Points, in no order, along strands that fork, close into loops and pass close to each other.
Two points are linked if the straight distance between their rows is under 121. Some points are linked to none.
q275: [ 40   3   2   0  -7  -3   5  20  -9  31  -5  15 -21 -16 -43  41   9  32
 -10 -15  24 -51  11   3 -41  23  41  14 -23  -8 -11 -21 -29  27 -20  -5
  29]
q360: [ 11 -24  16  16 -17  -7 -13  -8   3 -25  22 -37   7 -30 -17 -24   5 -29
   9   7 -27  16 -19 -22  27  22 -48  27 -23  25 -35   9  20 -29  -3  37
  -1]
q995: [  1 -57  -7  32  10 -10  34  27  25 -22  -7  -4 -23   3  -9 -14  18 -37
   2  21  10  26 -13 -12  38   9   0   4  11 -40  16 -23   6 -16  -8   0
  26]
q686: [ 19  21 -38  52  29   6 -23  13 -23 -18 -24   9  21 -40 -18  46 -13  28
 -49  22  17 -41   4   0 -26  23   0  36  -8  14  32 -38 -33  -5 -22   1
 -34]
q178: [-49  -3   8  -7 -16 -36  20   5 -14  -8  22  -8  -4  -2 -10 -41 -17 -42
 -26  -8   1  36 -22 -28  10 -72 -10  -6 -21  27 -19 -19  57 -39  38  25
 -52]
q76: [-26  13   0  36  11  12 -15 -20   4 -17  20  14  -4 -49  18 -35 -11 -20
 -10 -29   9  49 -14 -21   5 -40  -8   3 -36  -9  15   4  23   5  44   7
 -12]
q814: [ 25  11  -1  31  24  -8   6  35  -3  25 -42  43  15  26  25  27 -10  -4
  -3   8  16 -20  43 -11 -46  56  22 -20  40 -37  41 -33 -60   8 -18 -20
  13]
q182: [  9   5  15  20  19   8 -10  28 -40  38 -31  41   6  -7  47  -5 -30   3
   0 -15 -30  14  41  13 -29  26   8  -3 -27 -15  -5  -4 -18  28  -1  31
   7]
q233: [-32  -7  -2 -18 -17 -14   4 -26  39 -35  34 -27   8  -6  13 -18  22   4
  -2  22   7  29 -16  -8  42 -39 -43  10  41  14  16  -5  53 -33   8 -26
 -28]
q418: [ 44  17  69  -8 -36 -36 -17  35 -15  34 -61  51  27  41 -21  24 -38  27
  14   0   9 -21  35  31 -39  51  17  18 -14  -2  -8 -31 -54  26 -36   1
  15]
q230: [  9  32  25   3 -12  23  15  12 -72   5 -13  30   6 -17  -1  28   0  39
  -3 -17   1 -34  20   3  -6 -55  -3 -10 -58  25 -37  -6  21 -10 -10  16
 -25]
q323: [-11  33 -20 -59  -2  -1   5 -47  26   4   7 -19   7   1  10  11  25  33
   9  -8  26 -26 -15 -10 -40 -10 -16 -34  38  -3   0   8  16   3  -1 -31
 -11]
q749: [  7 -28 -27 -33  11  19  24 -23  50  38  -3  -6 -30  13  31 -14  20  -3
  11 -24   1  -3 -15  10   3  39   5   2  21 -32  30   2  -5  32  19  -8
  47]
q268: [ -3  16  -2   9 -41  18 -34 -34  56 -47  78 -41  36 -57 -22 -23  36  25
  -6  -8 -13   7 -20 -10  41 -30 -33  29  17  36  15  18  34 -11  25 -29
 -31]
q456: [-33 -33  33  -5  16  -2  11 -15  26   6  -1  -3 -33  25  37 -24  11 -45
  43  16  -5  49 -11 -37  17   1 -17 -35  26 -24  12  17  -6 -12  18 -42
   6]
q377: [-20  44 -27 -28  -2 -38  11  52 -33 -23 -39  13   7  34 -60  27 -21  13
 -42  36  29 -44  -8  11  -6 -41   6   4 -10  25 -40 -33  -6 -32 -25  24
 -28]
q724: [ 27  19  58 -19 -16 -26   6  31 -37  32 -68  35  11  52  -3  -1 -31  19
  15  -7   9 -18  27  41  -1  53 -12   4 -37 -11 -38 -34 -28  28 -32  43
   4]
q642: [-28 -15   7   0  27   9  24  -9  12  -1 -30  -6 -16  25  46  -3  -1 -13
   8  -5  30  -1   8  -2   7  17   4 -27  21 -49  37 -16   7   9 -17 -25
  -8]
q676: [-26  22   0 -39  -7 -20  29 -22   7  12  27   5 -30  16  17 -11 -10 -14
 -17  -3   2  21 -15 -11  13 -50 -20   5   8  30 -29  16  46  10  32  -3
  -4]
q913: [-15 -10  -6  -7  -7 -17   4  -3   6 -31  16  -6  -7 -34 -23   0  15  -9
  15  35   7  -3 -23 -45  16 -10 -44 -15  23  -8 -28  -4  15 -32 -14 -17
   9]
q210: [ 11 -13  23 -14  14  -2  40  24 -13  55 -39  28 -47  49  -5 -10 -14 -16
  23 -30   5  -3  11  46  18  15  48 -18 -25 -29 -12  -6 -25  42 -11   7
  18]
q621: [-36 -11  -6 -48   1 -15  38 -28  44  35  11 -13 -36  25  20 -24  -1 -13
 -12 -19  17  21 -19   1  14 -22  11  -2   6  -2 -11  -2  45  35  37   1
 -17]
q771: [ -2   7 -23  12  27  15  11 -46  42 -22  27   3 -23 -28  12 -13  46  13
  -1 -40  27  34 -33 -18  -1 -27  -9  11 -11 -13  18  15  -3  23  50 -61
  35]
q80: [  9  14 -37 -39  -6 -36  -2   1   3  15 -10   3  31  -1 -11 -14  -7   3
  -6   9  -3 -13  -8  17 -24  -3 -14   0  16   0 -44 -16  13   1 -16  46
  14]
q974: [  1   6  -4  39  -1  17   2  10 -30 -14  -5  23   7 -39   8 -30   3 -10
 -10 -14  -8  17   1   1   5 -41  -4   2 -53 -10 -20  -3  16  -5  14  43
  -4]
q970: [ 32  12 -38 -12 -11  -5   3  13  15  38  11  -8 -30   9 -59  34  11  32
 -43  -1  28 -44 -16  -2 -32  -8  39  22 -10  16 -28  -3 -18  24   4   7
  20]
q815: [ 20  15  20  -6 -28  15 -44 -32 -27  -3  37   6  56 -51   3 -13   5  19
  36   0 -47 -16  33  -9 -20  -9 -14 -13  19  42   2  32   1 -40  -4  -1
 -17]
q548: [ 41   9   6 -16   6  -4 -25 -12 -26   0 -20  23  43  10   1  31 -24  35
  26   6  -8 -26  20  44 -35  26 -10  -3  18  10   0 -10 -10  -4 -35  11
  -4]
q155: [ 28  15  29  26  -3   3  -5  32 -36   1 -34  26   0 -15 -31  39 -19  26
  -2  -9  23 -28  26   4 -32  15  14  13 -28  -5  -6 -27 -33   5 -41  -5
  -5]
q270: [-12  27 -23 -15  21 -36  -8  38 -32 -23 -27  22  22   7 -28  16 -27  19
   0  25  26 -33   8 -24 -53 -15  10 -27  12 -27  -6 -21 -21 -40 -22  -6
 -18]
q167: [  0  -8  -2  20  43  29  12  19 -21  35 -39  18 -11  29  68   7 -28  25
  23 -12 -43  18  34  33  13  36  18   2   3 -31  57  17 -38  40   8 -24
  27]
q213: [ -2 -21  11   1  20  18  -3  -6 -15  30  -4   9 -42  11   8 -22   6 -16
  55 -14 -30  35 -20  37  44  10  20 -14 -46 -21 -20  32 -27  20  -3  -9
  50]
q218: [-11 -53  -6  33  11  22   0  -3  35 -25  20 -16  -8  -3  13 -32  21 -31
  21  14 -25  51 -36  26  69   2 -11  17 -21  -4  14  22   7   4  30   7
  40]
q589: [  7   1   4   6  10  28  24   0 -13  17 -22   3 -11   5   6  19  19  22
   4 -10  20 -26   1  39  24 -15  19 -10 -54 -29 -30 -18  28  38 -20  13
  -2]
q395: [ 17 -14 -31  15  10 -12 -14 -15  10 -30  26 -27  11  -7 -30  -9 -13 -21
 -34   2  -5   5 -28  -7  13   5 -34  47  -3  25  -3  12  17  -8   4  31
   4]
q396: [-59 -25  38  -3 -26  -8  16  15   0   3 -13 -16   2 -10  46 -14   1 -14
  -6  37 -17  21  16 -33  29  -9 -37 -24  -1 -19  -6 -19  47 -24   2  13
 -50]
q507: [-31  36 -33 -31 -26  -3 -21  -9  33 -32  79 -68  28 -19 -62 -19  -2  36
 -19  -6 -24  -1  -7 -65  -8 -50 -14  31  25  31   2  49  -5 -23  31 -34
 -23]
q278: [-36  43 -20 -72 -18 -23   5 -33  16  -3  29 -43  16  10 -17   4  -6  11
  11  -7   8  -9 -24 -42 -19 -42 -20 -17  37  17 -23  23  27 -19  -4 -16
 -21]
q212: [ 44 -18  11  29  33   1 -32  20 -23  12 -42  39  30  15  37  30 -28  13
  29 -16 -24   2  25  61 -20  62  19  30 -10   9  40  -7 -51  18 -11   5
  51]
q489: [ 22  -8 -13  -4  18   0  17  21  13  33 -48  32  12  56  11  14 -14  -9
   6  -4  30 -23  16  23 -19  65  28  -7  38 -38  50 -38 -49   0 -20   3
  33]
q289: [ 22   5 -40  -5  14   6   5 -11  27 -24  10  -6 -24   3 -24   5  17 -13
 -25 -10  18   3 -15 -31 -42  -1  17  12  40   1  29  12 -23 -14  32 -31
  11]
q130: [ -4 -21  28  13   0  56  -3 -13 -13  32 -19 -10  -1   1  26   7  32  18
  38  -8  -4 -12  -5  60  48   8   9 -28 -58 -31 -18  -1  11  40 -21  14
   1]
q769: [-64 -12  14 -15 -34 -40  12   2  10 -27  15 -22   8 -18  23 -34  15   3
 -21  38   0  25  -8 -23  39 -41 -49  -8  22   2   3 -21  74 -50   8   0
 -45]
q867: [  3 -20  41   9   6  35 -36 -30 -34  27  -8  13  19 -28  44  11  20  29
  70 -28 -23   8  15  18 -18  10  18 -65  -9  -8   9  19 -16  27 -21 -31
  16]
q838: [-51 -40  42  -2 -10  14  24   2  19   5 -12 -19 -14   8  54 -12  14 -22
  16  32 -17  28   4   5  62  11 -23 -20   0 -35   9 -14  42   3 -13   1
 -23]
q25: [ 28  18 -42  36  12  15   1  -1   0  -8  14  27  -7  -4  14   8  -4  -2
 -66   2  -2  18  -1  12  -9  -6 -15  43   9  42  29   5  -3  26  45  15
   5]
q837: [ 22  29  -6  29 -10  10 -14 -32   9 -25  52  22 -16  -5  16 -14 -13   7
 -34 -15 -10  31  10   1   6 -18 -26  43  17  46  39  34  17  17  70 -17
  -3]
q805: [-20  16 -34  29  32   9   3 -31  19 -24   7  15  -9 -17  22 -24   9  -5
 -27 -37  33  34 -23  -9  -4 -35 -11  13  -9 -11  37   0  13  17  49 -18
   2]
q330: [-15   6  18  -5  -9  29  26 -14 -21  16 -15   9 -14 -41  39  22   3  36
  11  13  12 -36  18 -26  13  -1 -32 -26  -9 -11  -4 -10  28  26 -18 -23
 -19]
q117: [  7  11  25  -5 -11   2 -27 -10 -50  14   0  34  40 -46  40 -11  -4  11
  50   0 -33   0  39 -10 -29 -13 -18 -43  -2   4 -16  13  -3 -19   0   9
 -11]
q803: [ 16 -15 -22  36  41  29   0  -3  -2   5 -20  25 -14  -5  66  16 -11  -5
  13 -18 -33   7  37   6  10  60   7  28  20 -10  72  13 -42  29  28 -44
  32]
q120: [-29 -26  13 -34  -1 -36  29  -6  22  28  -9  -3 -24  36  20 -38  14 -41
  50  11  -3  40 -24 -14  26  -2 -10 -61  31 -23 -29  11   4  -2   3  -8
  20]
q142: [ 57  10  42 -17 -33 -45 -36  29 -18  41 -23  39  31  11 -40  38 -24  42
  19 -14  -1 -16  19  25 -72  49  30  17 -12  20 -21 -15 -52  29 -33   5
  32]
q55: [ 13  33  40  -8 -19   2  -5  21 -61  -4 -35  18   5   4 -34  24 -13  24
  13 -15  20 -38  15   6 -24 -20  11  -2 -62   9 -49 -12  -5 -20 -38  22
 -23]
q579: [  1  -6  15   5  10   6 -19 -27 -10   5  23   2 -22  -1 -13 -21   8 -34
  35 -27 -14  37 -23  16  14 -19  13 -20 -36  11 -37  48  -2   5   2   3
  35]
q969: [ 37  23 -11  25   4 -12 -55  30 -17 -12  14  22  31  -9 -22   8 -30  -1
 -34  25 -20  -6  21 -19 -59  17  17   9  24  34  16  11 -37 -17  22  19
 -14]
q348: [-23  32  18   3 -12  21  36  25 -47   4 -36  16  -6  -4  26  16   9  33
   1  -3  14 -35  17   4  26 -31 -28 -23 -43  -9 -38 -29  34  19 -25  19
 -16]
q241: [-19  29 -44  -2  21   6 -26   1 -18   3 -17 -14   5   4 -30  50 -17  22
 -48  33  26 -38  -7 -15 -39  13  12  15  13  25  32 -20 -29 -19 -11 -13
 -47]
q718: [  0 -25 -15  -8  13   2  27 -21  30   8  -2 -34 -27  25 -18  30  13  -3
 -23  11  47 -30 -23  -7  14  18   1  23   5 -17  13 -38  27  -1 -21 -15
   0]
q914: [  5  19 -33  -4  -7  -1  -3 -26  44 -51  54 -39  -5  -1 -49  -5  19  11
 -29  -9   2   6 -26 -36 -26 -25  -2  28  34  20  20  33  -9 -15  32 -39
  -3]
q663: [  1  -8 -29  37  32 -10  31  14 -14  -6 -28  27 -27  25 -28  10 -13 -28
 -41   4  40   7 -11   4  13   8   0  40 -15  -8   8 -44 -17  -1 -12   5
  22]
q510: [  2 -33  34  12   0  26  57  37   2  26 -43  14 -26  46   2  -5  -8 -11
  31  -7   8 -16  12  39  54  42  20 -24 -15 -65   7 -24 -26  24 -38   3
  38]
q959: [ 33   5   1  37   8   3 -43  23 -33  11  -9  36  27 -22  34  12 -24   2
 -28  11 -25   4  31  -1 -50  38   6   9   6  27  29  -4 -32   8  17  25
  -6]
q28: [ 21 -11  15  39  -1  44 -27 -11 -30 -11   5  26  22 -46  52  -4   7  36
  17 -27 -36  16  42  35  -5 -14  19  -3 -16   7  32  21   8  19  16 -12
  -5]
q929: [ 27  13 -43  51  23  20  -5  -4  -2 -10  -8   6   7 -22   9  45  11  19
 -57  22  15 -24   3  17  -1   6   1  45   7  36  43 -22 -10  30  13 -15
 -10]
q2: [ -4 -71  13  23 -19 -11  23  26  47 -28  21 -28 -13  -6   4 -25  23 -44
   7  32 -23  49 -22 -16  39   5 -23   2  28 -12  15  -3  15  -9  21  -9
  27]
q461: [-21 -22   0 -31 -24  -1   5 -34  63 -18  36 -55  13   9   0  -4  36 -15
   9  11  12  17 -26  10  31 -24 -12  -3  30  -4  -8  12  40 -14  -6 -10
 -12]
q242: [-37 -32  23 -37 -10  -2  29  -4  23  40   1 -14 -30  26  19 -41  14 -37
  53  17 -29  39 -36  23  56 -10   7 -43  -5  -8 -34  17   5  19   2  17
   2]
q954: [-27 -17  30 -13 -20  18  -3 -19  11  11   7 -36   6  -7  -6  -8  28  -9
  20  11  13  -5 -34  13  43 -34   4 -31 -43  -2 -41  -5  38  -8 -23  23
 -31]
q599: [-12  -6   7 -17   7 -23  29  19 -23   2 -49   6 -12  68  -1   8 -16  -6
 -31  29  17 -16   7  37  23  13 -11  12  -1   4 -23 -37  28 -14 -23  41
 -20]
q983: [-16   1   3   7  32 -13  30  18 -38  12 -33  26 -22  11  23 -38 -21 -23
   2 -16 -11  28   8  23  26 -24   9  -7 -51 -17 -29  -2   8   8   8  43
  -5]
q52: [-15   7  49 -16 -23  43 -42 -44 -11  17  20  -8  19 -24  24   2  22  12
  51  -9  -3  -5   4  12  -6 -17  24 -61 -16   2 -15  24  10   5 -20 -11
 -13]
q714: [ 19   8 -36 -26 -20 -37  38   6  31 -17  41 -26 -10  21 -52 -17   1 -21
 -19  -1 -19  19 -17 -43 -10 -38 -12  16  49  26 -38  38   3  -2   8   9
  17]
q745: [  1 -14  21   9 -15  29 -33 -53  -4 -11  56  -9  -4 -21   7 -12  21 -13
  30 -17 -26  38 -11  20  36 -17   6  -4 -28  24 -11  54   9   5  10 -17
  19]
q549: [ 38 -16 -34  22  16  -2 -34 -18  23 -10  22 -12  12 -10 -16  -7  -7 -30
   7 -43  -4  20 -17   6 -34  40  25  28   8  11  19  31 -27  13  25   9
  59]
q272: [  7  30  -3 -14 -40  19 -47 -40  11 -18  75 -48  48 -52 -23  -9  16  32
   9  -4 -37 -22   5 -14   8 -22  -7  14   8  41  -3  32  12 -32   5 -17
 -27]
q523: [ -7 -45 -11 -17  17   9  20 -25  35  42  -4 -34 -24  20   8   5  18 -11
   0  -3  26 -18 -30  16  25  38   9   3 -12 -37   8 -23  21  33  -3  14
  21]
q243: [ -4  13  38 -24 -42  22 -28 -27 -21  21  28 -30  10 -24 -20  -5  19  10
  24 -13  -4 -24 -13  -2  -9 -29  29 -37 -46  20 -45  24  28 -17 -10   8
 -26]
q431: [-42  -1  44  15 -38  20 -31 -27  -7 -19  41 -16  23 -60  -1 -16  21  -8
  12  21 -15  20  -8 -33  44 -22 -42 -12 -19  24  -6   1  36 -49   0  -2
 -42]
q134: [ -9  18 -39 -44 -10 -56  40  18   3 -25  13 -11 -12  22 -50  -3  -2 -11
 -14   9  -3  -9 -20 -34   2 -56 -18  -6  30  27 -58   9  27 -21 -11  15
   6]
q222: [ 15 -11 -13  14  30  25  27  -7  -7  11 -45  25   4  -7  23  14  19  27
  49 -17  21 -22   2  32   8  29  -1 -22   4 -44  29 -31 -32  30 -34 -22
  45]
q458: [-20  26 -27 -32  10 -23 -19 -16 -13  18  13 -37   6  14 -34  29 -29   7
 -40  17   8 -26 -20 -31 -34   6 -10  33   5  39  -9   5  -3 -24 -11  11
 -24]
q82: [-11 -23  10   4  23  41  17 -25   7  16  -4  -1 -43  16  19  -1  33 -14
  69  -1  -2  26 -28  14  45  24  15 -33  -6 -35  15  24 -35  15 -10 -52
  43]
q932: [ 34  -2  -2 -22  -6   5 -45 -34 -12  44  16 -26  17   2   0  19  -4  21
  17 -51 -27  -1  -1  48 -32  19  21   8 -31  26 -25  39   0  33 -19  21
  46]
q858: [  8 -10   4  20  17  40  -5 -20   8   0   0   8  -4 -23  60  -8   6   8
   2  -6 -25   9  21  33  24  -3   8  14 -16 -11  30  14  15  26  25  -6
   0]
q840: [ 13 -22 -27  18  29  -2 -14  -1  23  -6   0  10 -11   3  30 -31  -8 -38
  30 -23 -29  39  -4  10  -7  35  10  15   6 -19  26  27 -27   9  48   0
  66]
q708: [-21  -9  31   9  15  -7  21  21 -15  -5 -29   6 -11  32  21   0 -25 -33
  -3  -3  17   2  19 -18  -7 -15  28 -32  -3 -37   6  -6   7 -11 -22  -4
 -34]
q269: [ 17 -21  23  42  23  42 -24  -5 -15   2 -17  13  30 -46  70  16  17  32
  61 -34 -44  17  37  34   1  23  34 -27  -5  -9  38  22 -32  26 -11 -46
  10]
q662: [-15  -3  19  -4 -15  11 -21 -41  32  -6  31   2   1 -44  42 -12  11  -9
  24   7  -8  15  -8 -24   6  17 -40 -15  24   3   7  18   6   0  20 -37
  -4]
q593: [ 29  18 -48  23  21  14 -13  -5  20 -31   5   2  -7  22 -18  19  15 -15
 -50   3  26  11  -4 -32 -45  32  16  17  61  28  70  16 -50 -20  38 -44
  -8]
q10: [ 26 -16   8  26  11  30  11  -4  23 -13  10  16 -24  -2  36   7   5  -9
 -20  -5 -14   7  35   0   5  20  21  14  19  -2  42  26  -7  19  30 -29
   7]
q260: [ -4   8  32 -17 -27  -8 -17  30 -22 -13   1  -4  18 -14 -16 -14 -16   4
   3  35 -14 -22  21 -29 -16 -11  -1 -16  -5  -3 -32   4  12 -41 -10  30
 -46]
q414: [  1   3 -13 -46  -3  17  11 -47  51  26  11 -20 -17   2  17  -7  35  17
  29 -27  27 -11 -17  -9 -20  18   4 -27  39 -21   8  11   5  26   4 -36
  21]
q273: [ 25 -10 -43 -22   2  -1  23  -9  32  33  17 -29 -21  24 -51  35  18   9
 -26  -6  36 -56 -24  -3 -16  23  15  33  25  -3  -2 -18  -4  11 -19   6
  27]
q649: [-57  44  -9 -41 -39 -14  -8 -12  30 -37  70 -28  25 -25 -28 -27  -8  34
  -8  11   0   7  -3 -57  -2 -71 -30   9  32  29  16  22  26 -52  44 -41
 -39]
q51: [-16 -12  11   2  23  34  15 -34  29 -14   9   6 -46  20  32 -25  33 -20
  44 -18 -16  51  -3  -7  29  10   5  -7  15 -25  35  39 -20   5  31 -67
  31]
q806: [ 43  -2  11  28  32   7 -27  -9 -38   8 -37  30  45   3  27  62 -21  29
  16 -14  -7 -16  33  51 -36  49  13  16  15  27  42 -23 -39  22 -33 -19
  -4]
q603: [ 31  10 -26   5   0  11 -38  -9   4  -8  27 -18  24 -34 -15  15  15  34
 -15  -8  -7 -27   0  16 -28 -19  14  22   4  20   1  10   5   8   9   3
  -8]
q385: [-18  23 -24 -10  12 -14   0  33  -3 -10 -14  10   9  24  -3  -8 -12 -20
 -56  29  10 -11  20  -6 -31 -36  33 -19  36   1  10 -11   7 -25  21  29
 -55]
q42: [ 10   2   0 -20  -3 -14   7   1  -1  29 -24   8  -6  -7 -11  -5   2   9
  21 -12  16 -16 -13  33  -3   5   2 -10 -36 -15 -51  -9   0  23 -22  40
  15]
q681: [ -2  -5  28  20  -9  -6   7  49  -4 -24 -43  12  23 -17   7   1  -2  10
  19  38   2 -29  32  -8  16  28 -27 -22  -9 -51 -19 -36  -7 -16 -53   7
  -9]
q705: [ 18  12  -7  -4 -13  -7 -29  14  -1 -38  25 -10  33 -26 -50 -14  -4  10
   7  13 -13 -19   3 -11 -23 -20  11   0   0   2 -19  25 -11 -35 -11  22
  -9]
q790: [-48 -18  30   4   3  44  20   1  -6  16 -25 -11 -12  12  51 -20  17   4
  28  17 -14  17  -5  36  75  -1 -12 -31 -37 -34  -4   0  21  17 -24   6
 -10]
q193: [  8  34 -22 -18   5 -29  10  31 -22 -26 -20  11   3  15 -71  31 -16  22
 -13  21  35 -47   0  -8 -31 -26  11   6   7  -4 -19 -14 -34 -25 -38 -17
  -3]
q614: [ 21   9 -15  -5  -6  18 -29 -43  46   3  46 -36  -6 -30  -2  23  42  25
 -18 -31  19 -23 -17  -1  -6 -13  29  19  -6   7  12  16  23  17  16 -35
   4]
q87: [ 34  -6 -13 -11 -27  -5   2  -4  38   0  47 -21 -16 -16 -34 -12  16 -15
   8  -3 -21  15  -5 -27 -15  -6   7   2  20  12 -41  41  -9  12   9   2
  42]
q284: [-39   4  -8 -18 -24 -38   9  15 -16 -38  42 -31  13 -13 -62 -41 -12 -15
  -7   9  -5  20 -37 -63  12 -75 -14  -4  -7  26 -28  12  34 -54  29   7
 -34]
q956: [  6  25 -30  25  -5  -8 -49  12 -40 -26  23  -6  30  -6 -44  -4 -34  -2
 -54  24  -7  -1  -1 -21 -38   0  -7  31  13  55  10  11 -28 -29  31  32
 -36]
q104: [-29   0 -35  12   1 -44  27  27  -4 -52   8  -9 -17  24 -24  -5  -1   0
 -68  35   6  21 -13 -13  20 -45 -24  18  41  15   8 -21  46 -22  20  12
 -23]
q481: [-15 -18  33  10   7  -7  46  47 -17   4 -49   2 -19  48   7  -5 -23 -27
 -28   8  13  -8  25  14  28   8  13   3 -16 -37 -12 -33  20  11 -32  27
 -38]
q890: [ 20  15  44   7 -14  -3 -20  27 -66  31 -34  45  22  -9  30   1 -27  30
  34 -13 -15  -5  50   7 -37   6  -1 -26 -27   5 -24  -2 -18   6 -21  33
  -4]
q908: [-18  36 -53 -12   3 -33  19  30 -39 -35   0  10  -1  20 -39   2  -8   7
 -51  27  10 -16 -10  -8   2 -50 -27  14   6  35 -24 -12  28 -29   9  26
 -10]
q546: [-78   0 -16 -44 -19 -35   7   7  10 -34  49 -42   9  -5 -47 -17  -4  20
 -21  22   8  -3 -27 -48   8 -79 -17   2   8  17  -4   8  43 -58  23 -19
 -45]
q896: [ 54 -14  -7  52  17  27 -36 -10  -8  -4   0  -2  -6 -18 -10  44   8   5
 -20 -37  11 -26  18  19 -30  40  57  31 -13  18  40   1 -36  17  -7 -27
  18]
q106: [ -7  -7  -8  25   5 -33  14  46 -18 -37  -7  18 -13   9   0 -14 -19 -28
 -34  39  -8  22  16 -28  13  -7 -37  13  22  -7   0 -18  21 -29   5  17
 -15]
q346: [-15  14 -22   7   1  -3 -14  22  22 -38   3 -10   8  13  -6 -10  -8 -11
 -56  38  -1   6  20 -19 -30 -14  20  11  53   2  42  -2   1 -26  42   2
 -49]
q804: [  1  34  -4 -13  -4 -10  -2 -13 -30 -17  24  22 -16 -14   2  14 -21  -1
 -21  -6  -3   8  -3 -46 -18 -39 -31  10   2  36 -13  21  15 -15  36 -17
  -9]
q501: [ 15  -8  17  32   6  12  -3  28  -8 -20 -21   5  14 -20   4  14 -16  -5
  -2  18  -5 -23  29  -2  -4  35 -13  12 -12 -20   6 -16  -6 -14 -29   6
 -13]
q478: [-23 -17  18  25 -24  14 -30 -24  10 -28  42 -24  32 -44   1 -27  25 -26
  29  22 -26  39 -38 -27  63  12 -62   2  -7  34 -13  10  13 -29  -3   3
  -5]
q530: [ 23   8 -52   2 -12 -22  -5   2  20   0  37 -47   9   4 -49  -2 -12 -15
 -66   9 -13   8 -21 -18 -12   3 -28  59   6  47 -21   8   3   7  13  50
  10]
q968: [-33 -29  29 -40 -26 -18  24   6  20  20  14 -29   4  14  -5 -39  35 -36
  31  14 -20  36 -35  13  60 -39   3 -38 -18  14 -62  -7  27  -5  -2  42
 -29]
q370: [-11 -42  11 -14 -16  16  -4 -26  37  -4  15 -39   5  14  -5  -1  36 -34
  43  25  14  15 -43   7  27   5   4 -23   2 -13 -22   8  11  -6 -33 -11
   3]
q818: [-12 -11 -12  17  33   3  12  25 -16  51 -43  30 -16  19  54  -9 -33  -8
  12 -11 -30  16  24  21  -7  41  18  -5 -13 -44  29   0 -36  32  11  21
  37]
q576: [ 27   0 -19  -1  -2   6 -45 -54  22   7  47 -42  20  -7   2  -2   7  -1
  14 -61 -24  15 -14  12 -36  19  20  12   5  29  -8  47  -4  22   3 -10
  58]
q505: [  0 -44   7  27  13  -4  60  34   1   5 -27  22 -37  29  -3  -9   8 -40
  19   0  10  17  10   4  47  19  10  -6  -5 -55  12 -19 -22  -3 -21  -4
  38]
q189: [ 37 -41  13  20   2  14   2  11  29  14 -10   9 -17  11  -8   7  12 -21
  27 -27  -2 -17  18  17   2  65  56   6   1 -28  30   8 -39   6  -4 -17
  64]
q229: [ 43  -2   4 -12 -25 -26  22  21  13  40 -22  29 -14   9 -53  19  -5   3
  10 -20  35 -34  -4  25 -20  43  25  17  -9 -20 -10 -41 -41  20 -35  13
  51]
q888: [ -5  26   3 -43  -6 -25  -2   2 -30  14 -19 -17   2  35 -32  37 -34  11
 -18  23  17 -45  -1 -20 -21  32 -31  10   1  17 -30 -16   0 -13 -37  26
 -15]
q739: [-30  16  15   1 -32   9 -19   0 -16 -24  24 -19  23 -46 -10  -4 -14  12
 -11  21 -14 -23  16 -48   9 -23 -21   5 -18  16   0   2  34 -57  12   4
 -61]
q816: [ -7 -12  -2  26   5   1  -8   0  44 -50  19 -14  -3  29   8 -15  -5 -30
 -57  15  -6  36   1  -4   7   3   6  36  44  17  64  -1  16  -7  56 -12
 -37]
q910: [ -2  19 -38 -19   6 -40 -15  33  14  11 -16  15  21  20  -9 -20 -27 -22
 -43  23   1   2   6   5 -40   0  21 -13  28   3 -12 -20 -12 -13   8  49
 -21]
q972: [ 10  23  18  -5   4 -27   6  25 -30  19 -53  14 -17  55 -12  26 -27  -6
 -30  14  24 -21   6  18   1  44 -19  30 -29  11 -36 -36 -16  -5 -33  41
 -16]
q376: [ -2  20  18  -1 -24   4 -41 -24  65 -52  65 -23  27 -38  18 -20  -1   7
  -6 -14 -17  22   6 -25  27  -7 -28  38  44  36  41  24  18 -15  46 -42
 -42]
q322: [ 13   8  -7   9  19  -9   8   9   3  10 -10  30 -28   3 -11  12 -12 -15
 -20  -8  21  -2   8 -38 -47  -1  26  -2  17  -7   6   3 -28   5  14 -19
  18]
q650: [ 21   5   3  -6   3 -13  22  22   2  55 -49  40  -1  38 -20  23 -18   4
  -2 -20  51 -35   7  33 -21  50  34   2  -3 -41  34 -64 -50  28 -30  16
  39]
q240: [ -9 -12 -10  19  37  22   8   2 -10 -18 -45  13   9   6  54  -5  13   5
  37  -9   5   9  12  34  18  14  -5 -34  10 -56  26  -7  -7  10 -29 -26
  25]
q533: [-16  -4  17   0  -6 -15  40  43  -8  -2 -52  22  -3  -1   5 -10   8   5
  21  26  20 -11  -7  -1  23   9 -16 -53  -9 -53 -39 -41  11   7 -50  20
  18]
q366: [  9  33 -10   9   5  12   2  -3 -31   6  -2  33 -28 -30  12  36 -14  22
 -27  -7   3 -11  14 -39 -48 -13  -7   2  10  21   9   6  -8  16  17 -28
   2]
q795: [ 38   9  13 -27 -10  -4 -21 -11 -26  36 -18   4  25  14  -1  16 -15  34
  13 -24 -13 -21  10  66 -28  13   8  10 -26  26 -26   3  -2  28 -25  49
  14]
q246: [-17  -8  11 -25  33 -20  53  16 -15  43 -35  14 -46  42   3 -29 -11 -33
  27 -23   6  11 -17  31  38  -6  36 -35 -34 -14 -28  -1   3  37   2  21
 -13]

A piece is two or more points that can be reached from each other along the links. Count, over all rows, the pieces, the separate loops (a circle has one, a figure eight two, a Y none), the forks (points with three links) and the tips (points with one).
pieces | 6
loops | 0
forks | 11
tips | 23

A tip is a point with one link. Name the tips that can be reached along the links from each point below, in the order of the rows.
q505 | q771, q218
q804 | q178, q621, q593
q458 | q837, q142, q222
q603 | q614, q530
q908 | q270, q87, q106

A fork is a point with three links, a tip a point with one. Leave the first point through the second and follow the links. Name the first fork or tip that comes.
q745, q579 | q954
q614, q603 | q530
q530, q395 | q614
q52, q867 | q182
q837, q25 | q972
q242, q120 | q745
q218, q2 | q771
